A landscape with many valleys, sampled at points; each row gives a point and its height.
From any point a ball takes the steepest step (drop divided by distance) to one of its 2 nearest points. It stops when none of these is lower. Distance is the straight distance between rows; heights are no part of it.
q_398: [138 138 119 106 138 127 156 122 106 110 146 198  79 115  78 113 167  85
 111 118 116 135 185 144 168 154  98 131 149]  (h 531)
q_655: [119 159 144 138 140 109 134  96 109 109 140 110 151 124 133 106  78 106
 128 110 169 109  82 152 169 142 106 133 184]  (h 556)
q_98: [119 125  41  87 114 194 117  98 155 169 159 104 148 109 174 139 114 180
 122 113 131 162 132  94  75 103 153 108  75]  (h 613)
q_547: [119 119  63 115 127 188 145 107 136 118 154 106 100  85 167 149 125 162
 173 143 109 129 139 112 113 114 136  78  74]  (h 475)
q_458: [139 127 117 122 138 148 104  98 136 119 151  99 130  31 169 149 129 137
 128 111 132 127 125  79  91 208 131 112 167]  (h 248)
q_315: [127 172 120 102 139 123 113 124 120 106 133 113 110  58 165 141  69 125
 118 100 170 149  91 119 138 174 113 154 180]  (h 624)
q_926: [112  93 115  99 126 162 132 106 151 153 165  50 207 132 131 108 143 140
 132  83 160 104 125 119 101  76 148 147 110]  (h 623)
q_742: [175 164 142 108 171  92 118 124  87 141 128 105  85  74 147  85  92  61
 117 142 104 116 105  78 145  81  98 113 175]  (h 484)
q_945: [ 87 106 125  95  83 158 175 146 139 139 145 153 186 145 145 181 181 215
 136 125 114 148 143 159  98 152 169 121 120]  (h 430)
q_246: [171 178 160 198 117  70 104 140  91 140  75 128  99 161 162 191 131 140
 143 155 101 120 125 138 158 139 130 132 155]  (h 596)
q_964: [129 133 126 117 157 141 133 137 120 113 119 176  96 138  79 102 130  82
  97 115 154 147 162 142 149 148 107 155 119]  (h 509)
q_374: [112 112 142 129 168 144 143 160 132 146 175  92 139 172 154 163 140 181
 134 141 151 137 137 137 135  79 141 140  78]  (h 416)
q_168: [128  67 107  98 123 175 124 106 183 137 105 112 146 119  98  76 138 104
 134 121 128 127 121 115  87  78 155 123  66]  (h 129)
q_809: [ 97  98 142 111 107 141 127 151 127 154  72 101 170 139 110 160 204 147
 129 117 130 137 143 131 119 119 131 150 102]  (h 362)
q_534: [154 123 105 146 175 150 120 108 102 121 133 140  82 116 104  83 119  83
 136 154  98  90 143 105 141  78  94  93 128]  (h 397)
q_984: [168 185 141 162 133  98 147 145  74 117 144 188  96 148 122 159 144 132
 107 144 120 132 173 166 168 118 110 147 150]  (h 609)
q_617: [106  85  92  53  66 152 150 100 191 180 138 147 184 115 110 119 145 148
  86 126 130 157 119 136  91 161 157 137 117]  (h 558)
q_673: [149 128 135 194 155  85 129 174  97 140 124 144 147 161  94 128 191 128
 163 121  93 134 149 155 120 118 136 139  91]  (h 681)
q_8: [149 117 146 133 135 105 175 170 131 123 101 181 156 200 109 116 158 135
 130 113 108 138 191 131 116 158 159 194 128]  (h 674)
q_272: [ 87 128 172 119  82 120 143  80  93 145 139 140 139 141 162 162 148 125
 119 133  85  97 123 120 164 187 119  78 220]  (h 706)
q_902: [159 144 160 142 173  77 110 152 112 107 157 111  93  62 100 102 101  65
 106 117 141 134 113  96 115 122 116 164 202]  (h 566)
q_444: [152 152 128 124 127 119 167 113  83 138 156 174  84 105 110 121 182  81
 127 140  85 112 183 126 171 118  92 103 159]  (h 503)
q_9: [132 102 101  75  96 164 159 142 171 116 122 131 127 100 117 129 174 156
 140 161 107 154 135 128  97  98 155 126  46]  (h 629)
q_582: [120 121 113 116 129 144 106 104 171 127 169 120 162  76 145 127  52 121
 102  93 185 145 106  94  74 200 153 130 179]  (h 657)
q_948: [117 116 125  91 144 132 105 164 121 149  89 109 156 119  88 101 193 104
  97  70 168 153 157 123 129 112 104 176 122]  (h 535)
q_566: [123 109 135 149 161 145 109  87 136 103 132  98 133 139 110  58  59  81
 125 128 162  86  93 108 131 125 120 104 156]  (h 766)
q_111: [117 142 137 116 151 109 124 155 124 107 122 162 104 142  76  83  88  65
  90 110 179 157 117 145 147 135 105 165 146]  (h 476)
q_77: [ 93 124 143 104 119 140 103 151 154 142  82 127 141 142 122 127 103 106
  79 113 190 160 107 131 129 167 122 151 128]  (h 390)
q_766: [123  98 107  94  96 174 153 132 165 142 145 136 144 133 149 158 134 178
 117 150 113 149 156 129  93 116 150 129  59]  (h 642)
q_70: [116 170 131 158 155  84  73 148  79 145  68 115 115 111  92 115 166  88
 124  71 146 155 124 148 155 141 123 136 159]  (h 712)
q_425: [122 166 153 167 122  86 114  94  64 147 126 111 144 136 112 157 172 109
 138  92 126 101 127 167 180 123 130  96 199]  (h 736)
q_798: [ 95 130  97 115  77 153 175 113 129 102 156 138 147  88 141 154 184 173
 165 137 111 119 123 146 124 162 147  78 126]  (h 469)
q_74: [119  98 121 168 142 115  91 139 140 121  90 156 108 122  59  58 162  63
 138 116 108 134 126 126 110 145 113 122  81]  (h 138)
q_546: [102 115 140 108 102  99 131 108 124 126  97 141  84  84  94 139 186  80
 144 108  81 123 129 104 149 176 133  96 191]  (h 571)
q_732: [167 152 151 132 183  87 105 122 109 115 141 104  87  51 131  91  77  84
 128 126 129 126  91 105 127  95 104 149 190]  (h 533)
q_611: [137 129 162 161 121 116 127 110 126 113 128 155 110 160 112 127 109  94
 101 151 130 111 132 131 160 164  98 119 160]  (h 177)
q_763: [118 179 121 108 141 139 113 137  74 121  92 131 113 105 134 170 161 132
 125 101 161 153 134 149 175 147 123 139 147]  (h 564)
q_725: [128 142  64 103 115 186 145 103 124 120 160 127 107  68 174 155 142 155
 156 128 113 122 155 106 119 146 120  90 107]  (h 489)
q_497: [119 102 121 107  76 134 143 158 158 108  97 118 172 101  84 109 210 151
 153 161 120 135 112 125  98  97 162 128  60]  (h 618)
q_226: [135 162 153 148 109 132 150 114 100 113 173 150 120 154 180 139  53 147
 107 182 121  99 116 146 170 124  87 113 160]  (h 205)
q_686: [153 136 145 143 147 126 148 162 135 113 122 138 136 204 145 120  80 158
 123 154 139 132 154 131 128 113 140 174  96]  (h 441)
q_411: [163  98 110  92 153 161 149  94 152  96 164 103 162  52 110  78 166 121
 168  90 135 125 137 116  88 100 181 149 103]  (h 353)
q_314: [137 109 130 151 122 108 117 140 137 110  79 177  85 115  60  86 173  77
 133 138  93 143 139 123 120 165 109 127 101]  (h 193)
q_965: [128 125 128 157 119 134 169 117 117 111 171 137 104 110 132 141 159 133
 175 162  86  92 145 134 158 116 111  85 127]  (h 468)
q_892: [153 160 151 171 101 106 116 127 101 139 104 131  91 140 183 198 117 150
 134 179  92 111 127 119 160 160 111 106 154]  (h 570)
q_887: [104 120 157 150 142 132 109 122 128 120 108  82 173 184 135  83  73 134
 120 140 166 121  71 150 131  82 112 142  99]  (h 791)
q_313: [126  81 122 126 170 152 134 160 130 130 146 120 142 181  97  99 145 140
 118 133 132 129 160 126 106  37 131 152  68]  (h 470)
q_345: [139  94 126  92 105 147 102 160 163 138  95 108 129 152 108 159 131 171
  64 121 154 120 161 119 114  77  94 188  84]  (h 343)
q_343: [114  94 132 121  94 159 155 102 168 109 118 161 139 136 109 118 127 110
 138 138 128 121 126 134 117 172 134 108 115]  (h 436)
q_12: [168 142 149 153 106  81 165 131  78 151 164 189 111 127 108 128 191  95
 121 151  47 109 176 142 146 104 101  95 153]  (h 460)
q_163: [134  73 122  58  98 142 168 147 176 127 120 166 152 130  64 100 187 125
  89 131 128 149 156 139 104  99 135 167  84]  (h 646)
q_257: [127  99 143 165 122  77 107 135 137 143 127 154  74 129  69  88 128  25
 112 128 101 124 125  93 139 153  95 106 168]  (h 514)
q_369: [130  90 102  59  39 137 153 121 203 149 133 128 186 111  76 114 168 164
  84 150 115 133 106 139  99 108 163 141 101]  (h 539)
q_274: [145 159 156 147 124 119 135 115 104 120 143 151 107 150 132 126  85 108
  98 167 124 102 123 139 172 121  85 118 162]  (h 59)
q_305: [110 109 128 130 141 151 131 111 125 136 140  53 205 120 126 113 171 126
 161  75 162 111 129 123 121 108 152 140 119]  (h 611)
q_724: [194 133 142 203 130  60 133 146 111 128 130 173 114 165  96 114 138 102
 147 146  51  90 164 127 111 135 120 121 129]  (h 331)
q_360: [128 106  87  92 141 176 160  98 145 105 172  97 157  79 130 107 160 140
 165 105 132 122 139 119 105  92 172 118  93]  (h 372)
q_265: [113 121 119 144 167 169 122 144 127 135 136  81 122 153 150 137 119 152
 152 148 141 131 120 125 130  78 137 111  73]  (h 454)
q_456: [144  88 146 104 120 122 174 164 148 109 119 186 162 168  77 105 186 133
 105 119 119 145 184 140 104 134 137 183  92]  (h 660)
q_770: [148  98 137 192 153 138 141 121 166 106 116 133 118 188 147 110  70 143
 165 183  99  91 131 109 105 126 147 125  91]  (h 388)
q_211: [ 70 120 159 117  84 136 102  96 126 137 128 158 132 147 144 172 105 135
 104 119 117 115 105 118 144 221 124  84 208]  (h 689)
q_64: [118 143 130 175 151 144 108 129 114 137 111  82 133 144 140 150 141 134
 165 146 149 127 114 134 144 108 122 112  81]  (h 481)
q_718: [129 154 129 145 117 116  89 112 106 136  83 101  91  93 144 143 125  91
 129 137 127 120 110 108 168 154  99 103 154]  (h 529)
q_85: [123  77 115 122 132 138 109 127 167 124  90 130 130 116  71  58 151  75
 149 117 130 135 130 121  97 114 129 131  74]  (h 71)
q_488: [130 168 113 162 139 142 102 118  95 126  98  88 100 108 143 162 132 131
 152 141 137 120 105 127 162 124 105 105 107]  (h 507)
q_803: [ 81 123 103 107  86 148 167 130 138 122 149 129 166 115 145 184 185 201
 157 138 115 152 123 153 102 155 161  92 106]  (h 451)
q_531: [113 123  58  64  82 164 127  86 174 182 143 159 163  87 139 132 131 161
 112 113 128 180 131 121  81 179 157 122 119]  (h 577)
q_891: [115 111 108 161 132 166 133 120 139 122 148 108  97 112 167 174 130 169
 192 175  96 109 118 117 114 132 129  69  72]  (h 452)
q_86: [131 138 157 141 102 128 148 122 119 110  94 172 106 144 135 171 159 149
 140 149  80 124 158 137 142 187 147 129 158]  (h 510)
q_492: [160 159 137 147 130  45  98 148  96 144 128 161  80 116  90  91  91  45
  75 128 106 135 105 136 145  99  74 115 159]  (h 588)
q_647: [145  53 125  92 101 122 172 150 219 133 180 124 146 166 152 129 115 206
 136 154  97 108 115 104  60  74 186 139  79]  (h 79)
q_441: [120  89 142 147 123 114 112 120 162 127 106 148  70 122  83  98 108  39
 126 145 113 112 118  83 126 159  91 100 142]  (h 483)
q_574: [134 113 105 101  80 132 170 146 181 127 147 148 142 128 169 170 142 214
 151 165  98 154 142 116  69 148 170 131  71]  (h 658)
q_868: [106  75 109  79  78 142 160 130 175 142 178  85 183 118 107 149 184 176
 138 114 124 117 115 138 105  60 152 125  82]  (h 511)
q_743: [122 184 120 128 163 126 144 162  76 124 144 114 122 134 142 150 125 157
 141 132 166 160 119 185 169  62 107 157 101]  (h 308)
q_207: [116 121  51  69  89 175 109  91 174 197 144 115 158 114 148 141 124 174
  99 116 126 169 135  99  78 124 130 136  80]  (h 597)
q_112: [140 201 112 138 156 117 130 133  67 123 122  92 122 102 139 134 113 136
 161 115 157 145  94 175 163  71  97 148 124]  (h 371)
q_639: [ 69 139 166 129 109  97  86 138 117 132  99 130  95 134  92 150 102  83
 115  87 148 140 103 137 162 173 151 128 237]  (h 679)
q_167: [185 130 150 168 111  56 133 135  92 143 121 195  98 146  96 133 175  94
 109 138  40 114 164 128 135 139 109 111 158]  (h 402)
q_150: [109 156  95  97 128 166 117 108 115 125 163  76 188 115 179 136  90 161
 123  99 184 141 106 127 113 132 139 136 124]  (h 569)
q_457: [162 105 103 161 172 150 138 132 114  99 128 173  70 128  99 104 138 116
 155 176  77 107 160 124 127  81 115 104  94]  (h 358)
q_958: [135 136 170 139  99  91 134 120 112 107  70 179  91 126  99 159 197 138
 143 143  46 119 148 140 137 173 149 115 173]  (h 532)
q_937: [118 158 136 138 146 131 132  97  92 123 144  95 170 125 128 115 133 115
 130  86 184 115 110 148 162 146 128 128 171]  (h 576)
q_550: [121  99 138 107 113 153  83 156 176 157  57  93 136 143 115 131 131 140
  91 131 158 139 132 108 104 112 109 159  75]  (h 294)
q_54: [182 135 140 197 163  98 141 140 133 116 128 144 100 194 139 116  63 135
 159 182  93  90 140 111 124 102 131 118 128]  (h 334)
q_330: [172 169 156 181 130  84 151 144  76 143 163 170 103 157 135 181 154 153
 130 140 112 113 176 163 162 119 131 123 170]  (h 634)
q_872: [115 161 158 159 117  86 109 102 101 121 101 107 144 134 130 111  84 105
 132 123 157 119  58 176 165 122  93 142 165]  (h 580)
q_52: [118 155 145 147 114 145 113 130 120 109 108 136 141 161 173 157  83 158
 115 152 151 136 100 140 146 172 118 134 118]  (h 520)
q_352: [138 104  97  65 103 168 158 132 166 113 113 158 121  95  84  99 186 120
 124 137 127 156 154 131 104 101 144 136  58]  (h 639)
q_205: [116 113 114 109 184 144 131 154 108 112 126 103 135 166 140  94  85 162
 102 139 152 149 108 152 132  11 121 158  91]  (h 578)
q_615: [120 140 130 140 142 154 139 144 128 109 181 138 127 181 197 155  56 199
 122 168 147 136 128 141 126 119 139 129  97]  (h 361)
q_623: [162 124 128 138 135 115 145 153 129 108  82 199  88 142  87 117 175 116
 126 136  95 159 176 129 119 162 131 163  96]  (h 259)
q_158: [ 95 129 188 161 115  85  78 122 123 136  75 149 106 171  89 131 130  95
 105 105 123 134 113 151 151 179 140 124 194]  (h 661)
q_922: [177 150 131 197 168  47 143 192 100 154 142 157 128 167 117 158 179 142
 173 109  90 130 165 154 117 123 160 132 111]  (h 696)
q_621: [109  98 106 120 124 178 169  98 149 104 181 128 152 133 134 109 131 146
 156 139 127 109 133 147 114 104 160  96  91]  (h 394)
q_475: [131 154 145 139 121  96  93 112 117 144  98  80  95  91 152 126  90  74
 129 140 125 111  74  88 166 142  93 104 175]  (h 552)
q_962: [ 76 124 121 108  95 154 113  95 144 139 126 154 155 131 142 155 110 137
 116  94 146 132 110 130 125 221 140  95 181]  (h 678)
q_744: [122 113 119 107 160 139 107 142 123 138 114  96 161 142  83  71 138  88
 107  85 171 134 136 121 115  80 113 165 102]  (h 513)
q_298: [142 146 174 120 106  60 105  99  78 182 114 124 107 129 134 140 151  52
 103 133 100 140 125 106 167 131 122  82 211]  (h 622)
q_287: [102 124 118  75 123 156  98 153 154 156  71 119 124 101 119 145 133 102
  95  92 178 172 130 113 121 161 142 149 129]  (h 352)
q_142: [127 125  92  75 139 178 120 114 166 136 107 125 107 101 122 117 110 103
 113 108 165 157 141 111 113 147 139 139  95]  (h 311)
q_506: [113  93 149 111 145 114 141 177 151 150 176  90 147 163 147 188 170 202
 126 122 149 119 149 130 118  84 125 149  91]  (h 453)
q_367: [155  99 146 115 184 169 124  92 152 105 164  99 155  59 118  85 146 112
 129  90 163 127 144 116  77 121 170 158 124]  (h 329)
q_123: [152  70 123  95 127 141 154 160 203 142 171 120 130 196 173 140  83 201
 122 135 106 114 150  91  77  73 173 152  83]  (h 182)
q_179: [137 170 108 116 151 137 133 109  88 108 136 107  94  91 168 109  50 133
 138 147 128 116  85 145 168  78  84 114 147]  (h 474)
q_59: [179 141 151 212 149  91 121 130 108 130 132 152 114 171 111 112 104 108
 132 165  88  93 131 129 130 104 108 109 128]  (h 246)
q_946: [ 99 136 137 158 147 137 140  88  98 132 155  69 186 127 135 135 167 124
 177  94 159 100 123 148 152 142 143 114 150]  (h 594)
q_101: [119 150 127 172 151  97  62 140 113 138  67  89 107 105 105  89 137  65
 138  97 160 142 106 121 141 137 106 131 124]  (h 729)
q_483: [134 115 161 167 138 126 123 130 157 111  97 159 124 181 102  96  95 101
 110 144 138 123 132 128 124 163 122 147 109]  (h 269)
q_513: [120  77  92  61  51 140 157 122 186 155 151 108 187 109  84 135 184 168
 102 114 123 110 126 143 105  78 143 150  97]  (h 525)
q_593: [182 158 121 176 154  43 171 181 117 148 148 168 100 166 133 160 172 141
 194 116  89 115 181 150 136 136 165 121 144]  (h 673)
q_280: [103 164 104  98 125 156  96 128 114 131 102  81 151 106 170 145  90 148
 122 109 180 156  94 124 129 136 119 146 117]  (h 587)
q_33: [ 99 117 109 112 107 150 115  94 161 143 156 136 163 106 142 137  73 121
 105  87 178 128 105 107 101 217 147 110 197]  (h 667)
q_935: [ 98 142 141  97 137 122 119 150 141 113 110 134 131 126 117  99  71  86
 104 102 199 159  87 148 141 145 123 171 143]  (h 435)
q_720: [149  60 133 115 152 128 133 173 171 125 156 114 124 182 110 143 144 180
 106 123 124 102 163 113  95  34 127 174  81]  (h 434)
q_508: [118 145 126 141 129 129 164 161 136 119 194 154 134 180 207 174  82 213
 141 149 147 127 169 132 128 172 158 140 123]  (h 412)
q_471: [129 145 133 159 141 150 142 128 118 100 179 150 110 168 188 142  34 183
 121 185 135 107 122 145 148 116 114 113 129]  (h 302)
q_505: [116 123 122  93 115 135 111 119 135 136 128 127  96  41 158 173 128 108
 130 103 121 134 136  67 113 210 132 112 193]  (h 204)
q_625: [101 146 113 108 124 160 120 122 103 135  83 138 106 100 134 182 181 141
 140 113 128 149 149 139 151 177 134 121 122]  (h 547)
q_61: [125 124 141 124  92  94 131 110 111 128  80 156  76  98 106 144 204  91
 140 149  57 128 131 112 149 161 115  94 158]  (h 555)
q_333: [132 142 125 181 164  95  68 132 112 135 106  96 126 113  89  55 113  63
 133  94 139 112  99 125 133 112 106 114 130]  (h 742)
q_658: [109  86 123 100 101 152 116 137 161 160  77  88 162 130 120 141 168 141
 117 118 140 132 132 120 104 119 121 137  82]  (h 333)
q_97: [107 124 127 147  94 136 179 114 120 101 176 140 116 103 147 167 177 168
 172 172  84 100 134 143 140 149 128  75 128]  (h 487)
q_982: [122  89  95  80 116 181 114  92 174 171 154  68 180 126 133 105 104 146
  95  90 137 113 123 108  88  65 154 147 102]  (h 638)
q_334: [122 116  94 123  70 150 154 114 167 118 118 180 137 126 167 168 122 203
 142 170  91 154 136 117  85 194 145 102  97]  (h 671)
q_911: [107 147 106  84 106 175 124 151 126 133 153 145 149 150 181 170  98 195
  83 143 164 169 144 135 120 126 120 149  90]  (h 669)
q_586: [ 97 116 167 106 102  83 106 110 115 162 105 127  89 113 111 146 157  63
 122 122  81 130 122  91 160 167 137  91 224]  (h 590)
q_248: [161 134 134 158 134  78 101 141  99 147 127 175  74 124  73  88 128  48
  76 128  85 123 143 121 142 125  85 105 143]  (h 550)
q_192: [117  92 148 155 142 112 162 143 169 119 163 107 147 158 155 143 143 179
 191 157 116 120 108 129 104 128 163 110  73]  (h 389)
q_708: [161 173 166 145  99  52 100 108  73 169 114 125 118 121 130 137 140  61
  96 132  99 128 114 129 159  93  94  83 181]  (h 654)
q_721: [134 138 103 121 201 132 123 137  86 109 120 111 143 142 112  60  94 123
 119 118 151 146 102 161 135  32 114 151 101]  (h 544)
q_36: [127 111 129 175 156 133 154 107 117 124 181 117 118 134 125 129 149 131
 192 156 112  83 122 152 148  89 125  76 114]  (h 442)
q_148: [163 132 116 153 151 136 149 145 124 108 105 166  79 137 107 136 159 127
 153 156  97 132 173 124 119 124 119 138  73]  (h 312)
q_284: [128 165 145 150 127 110 160 167 109 130 163 158 134 181 200 192 103 200
 146 139 129 124 167 150 151 181 166 146 155]  (h 444)
q_983: [104 151 103  62 110 168 132 152 121 123 154 136 151 154 179 145  75 194
  80 130 177 167 114 157 132  96 103 172  95]  (h 684)
q_692: [108 116 134 144 160 146 117  97 135 101 125  97 155 160 132  63  47 112
 118 129 169 107  76 141 139  92 121 119 128]  (h 777)
q_424: [105 156 145 128 109 147 124 128  91 120  93 175  97 132 148 203 164 162
 132 132  95 138 159 144 157 183 139 126 156]  (h 528)
q_195: [ 88 106 129  94  89 109 140 119 157 109  89 133 106  54  74 123 177  83
 161 110 107 126 102 110 118 192 169  97 194]  (h 584)
q_233: [120 172 101  90 136 140 108 119 112 101 113 100 121  72 181 136  56 138
 138 106 164 157  71 141 133 142 102 163 133]  (h 606)
q_413: [134 167 150 206 146  79  83 147  78 154  92  99 157 161 108 131 157 120
 134 112 137 131 109 169 138 104 113 133 120]  (h 637)
q_185: [113 157  98 115 138 168 132  83 114 102 185 106 159 120 176 115  63 155
 116 111 168 112 115 121 131 138 121 109 144]  (h 551)
q_543: [142 129  64 102 145 192 104  78 152 134 161 100 146  77 175 120  90 157
 129 109 139 143 132  91  76 132 151 118 108]  (h 628)
q_194: [140 188 134 134 135 110 121 135  72 121 114 159 108 134 122 157 151 123
 113 118 146 145 136 171 182 129 109 143 154]  (h 583)
q_745: [138 120 183 148 163 101 113 128 122 126 168 101  99  44 115 129 127  68
 111 123 131 127 131  70 115 152 129 147 211]  (h 595)
q_510: [116  95 131 141 105 164 173  95 153  99 157 153 146 148 125 119 127 138
 143 153 115 110 132 144 120 145 139 109  99]  (h 415)
q_636: [110 133 101 111 113 187 139 131 136 133 137 147 139 139 165 173 127 181
 115 136 139 152 155 127 116 152 130 119  78]  (h 655)
q_910: [173 147 125 135 163 118 109 114  90 149 136 117  82  97 125  88 117  69
 131 145  90  96 127  85 152  81  91  87 155]  (h 437)
q_328: [ 90 148 152 132 142  96  77 145 109 134  84 110 108  95  95 134 144  84
 130  63 163 152 130 130 150 170 156 146 208]  (h 694)
q_700: [138 158 111 101 144 137 127 102  93 113 156  98 111  76 196 107  45 135
 126 151 124 102  91 103 155 113  86 116 174]  (h 506)
q_594: [129  85 140 135 122 138 142 141 183 144 144 101 162 198 178 144  73 183
 133 150 126 112 125 105  79 115 157 141  76]  (h 278)
q_209: [111 116 110 110  70 131 138 126 159  91  93 110 173  87  92  97 199 129
 159 141 138 128  85 124 111 127 175  97  92]  (h 610)
q_366: [160 165 165 177 116  66  76 134  93 139  60 154 102 172 123 167 137 137
 122 128  88 129 144 146 145 157 145 137 174]  (h 620)
q_536: [137 154 128 118 146 137 134  92 107 105 180  99 139  95 163 100  61 119
 119 123 150  90 108 109 149 138 106 120 190]  (h 530)
q_232: [122 169 142 156  91 130  96 124  93 120 118 151 118 148 195 190  84 173
 113 167 123 125  99 132 161 176  98 119 147]  (h 545)
q_405: [150 120 147 138 175 161  96  95 143  99 161  93 136  45 146 116 116 127
 121 109 157 116 125 103  85 163 142 137 149]  (h 291)
q_928: [140 155 149 139 125 118 139 173 130 117 107 124 151 193 183 164  93 177
 123 150 151 143 126 134 138 147 139 178 116]  (h 485)
q_147: [150 168 147 117 120  85 108 123 102 146 109 117  70 102 149 115  71  63
 109 171 112 131  75 101 165  95  77 111 163]  (h 543)
q_100: [141 114 156 154 143 131  95 148 161 119  68 145 118 182 112  80  83 107
 100 154 140 140 127 114 104 128 121 161  83]  (h 324)
q_382: [141 170 165 204 129  71  99 125  90 130  97 115 151 166 120 132 108 119
 127 136 141 126  82 176 146 111 101 127 137]  (h 612)
q_987: [158 182 117 115 165  92 131 124  76 104 151 141 103 105 100  87  98  88
 116 102 153 134 118 157 168  98  97 150 175]  (h 471)
q_300: [156 185 112 118 153 106 130 116  84 114 118 123  93  84 140 112  85 107
 141 111 142 136  97 167 167  85  77 154 158]  (h 426)
q_819: [120 101  96  71 131 186 101 106 169 158 129  79 153 138 141  99  73 146
  76 103 167 126 107 104  97  65 141 143  92]  (h 625)
q_408: [ 94 112 156 107 103 151 146 145 129 149  92 136 168 162 129 177 184 181
 123 114 121 143 150 146 113 154 152 153 122]  (h 396)
q_448: [103 107 129 143 140 139 136 141 164 143 158  92 122 139 187 181 145 194
 184 160 116 138 116 120  94 136 149  92  51]  (h 423)
q_279: [101 104 100 148 158 156 159  95 125 112 212 108 138 127 143 114 140 146
 187 130 130  87 130 143 139  84 151  79 115]  (h 417)
q_831: [118 131  90  74 115 158 137 118 145 127 122 149  82  53 132 153 138 104
 131 109 127 139 151  99 132 200 124 109 153]  (h 247)
q_264: [124  81 121 104 162 154 109 146 130 133 131 120 159 172  82  62 140 110
  92 106 146 127 150 126 120  52 113 161  85]  (h 492)
q_417: [116  97 109  98 145 175 106 131 140 128 115  91 143 159 153 105  75 149
  84 127 158 130 104 121 112  49 131 150  90]  (h 608)
q_370: [144 143 183 182 120  65  89 139 116 132  66 164 113 188 106 133 122 114
 110 123 103 131 129 142 143 176 141 141 176]  (h 640)
q_231: [140 108 149 120 155 144 126 152 141 108 109 142 139 208 117  82  76 136
  84 158 146 140 139 126 106  81 127 180  88]  (h 387)
q_729: [127 135 140 204 147  93  88 158  95 160  99 115 165 166  84  98 177 105
 126  99 117 130 127 161 122 118 125 136  91]  (h 659)
q_917: [ 84  98 133 101  91 120 139 135 166 108  82 157 124  88  54  98 189  89
 153 101 129 150 117 136 116 180 171 107 162]  (h 593)
q_204: [100  70 144 106 104 115 162 157 170 142 174  94 182 159 123 168 187 193
 138 126 130 116 130 145 100  93 144 146  93]  (h 486)
q_372: [113 155 136 107 175 141 142 176 107 139 174 110 127 152 160 157 122 185
 121 140 168 152 140 164 160  55 125 153  89]  (h 370)
q_349: [132  81 147 171 141 139 153 123 179 114 152 114 142 186 155 125  87 161
 180 165 104 105 118 118  91 119 163 118  80]  (h 347)
q_727: [106 146 164 157 105 115 136  87  86 146 141 119 148 149 133 160 164 130
 140 118 105  91 126 154 171 153 126  87 197]  (h 722)
q_318: [111 106 119 110  89 126 144 114 150  99 101 123 169  83  80  82 198  97
 168 111 134 122 102 134 110 148 164 113 126]  (h 603)
q_214: [122 141  97  95 100 161 162  96 112 124 156 122  99  56 172 138 150 131
 151 144  85 105 152  82 144 158  97  84 147]  (h 505)
q_893: [155 173 143 141 108  26  92 141  87 139  98 174  89 118 102 126 101  71
  91 108 112 156  94 178 153 112  70 135 177]  (h 630)
q_299: [127 126  87  72 120 182 142 111 161 121 116 154  98  79 120 138 135 113
 120 114 144 155 153 117 122 169 131 120 109]  (h 280)
q_571: [161  90 125 115 134 111 113 194 163 126 108  99 123 179 114 148 125 172
 107 124 130 106 171  99  96  68 110 197  87]  (h 392)
q_768: [167 132 129 169 141  73 151 172 114 135 112 166 150 213 103  98 129 110
 146 115  93 125 172 126 116 153 155 175 122]  (h 691)
q_335: [123 138 125 115 134 131 103 138 151 104 160 123 139  52 152 144  45 132
 104 101 190 161  92 106  85 188 140 159 183]  (h 643)
q_177: [128 109 135 160 179 122  96 114 144 116 135  97 144 112  91  39  96  61
 139  94 163 107 107 110 113 133 133 136 152]  (h 755)
q_113: [145 139 148 168 127 115 169 147 123 119 130 156 122 169 159 184 134 177
 169 148 105 120 163 134 140 173 157 135 134]  (h 479)
q_687: [126 148 135  93 110 136 154  96 105 155 144 118 104  78 178 136 151  92
 133 151  80 114 144  74 165 155 105  88 166]  (h 524)
q_294: [116  87 125 132 120 141 128 100 179 110 120 140 104 107  92  94 123  68
 140 126 132 111 118 106 119 170 119 100 138]  (h 458)
q_731: [139 160 112 131 189 120 137 131  83  99 152 139 151 144  89  58 100  98
 112  98 159 130 119 167 150  72 111 152 132]  (h 512)

For each start below, name the point where the ball stops.
q_639 | q_274
q_492 | q_621
q_887 | q_743
q_744 | q_550
q_964 | q_505
q_214 | q_349
q_902 | q_85
q_745 | q_85
q_318 | q_86
q_798 | q_550
q_147 | q_85
q_33 | q_743
q_692 | q_274

Call two points neighbours if one is among the 2 nearest of the other. Go from one point of each pair to the other, from neighbour to neighbour, staying as low as possible. Name the highest point that can't be avoided.
q_647 / q_59 | q_770
q_85 / q_655 | q_982
q_550 / q_621 | q_97
q_550 / q_647 | q_398
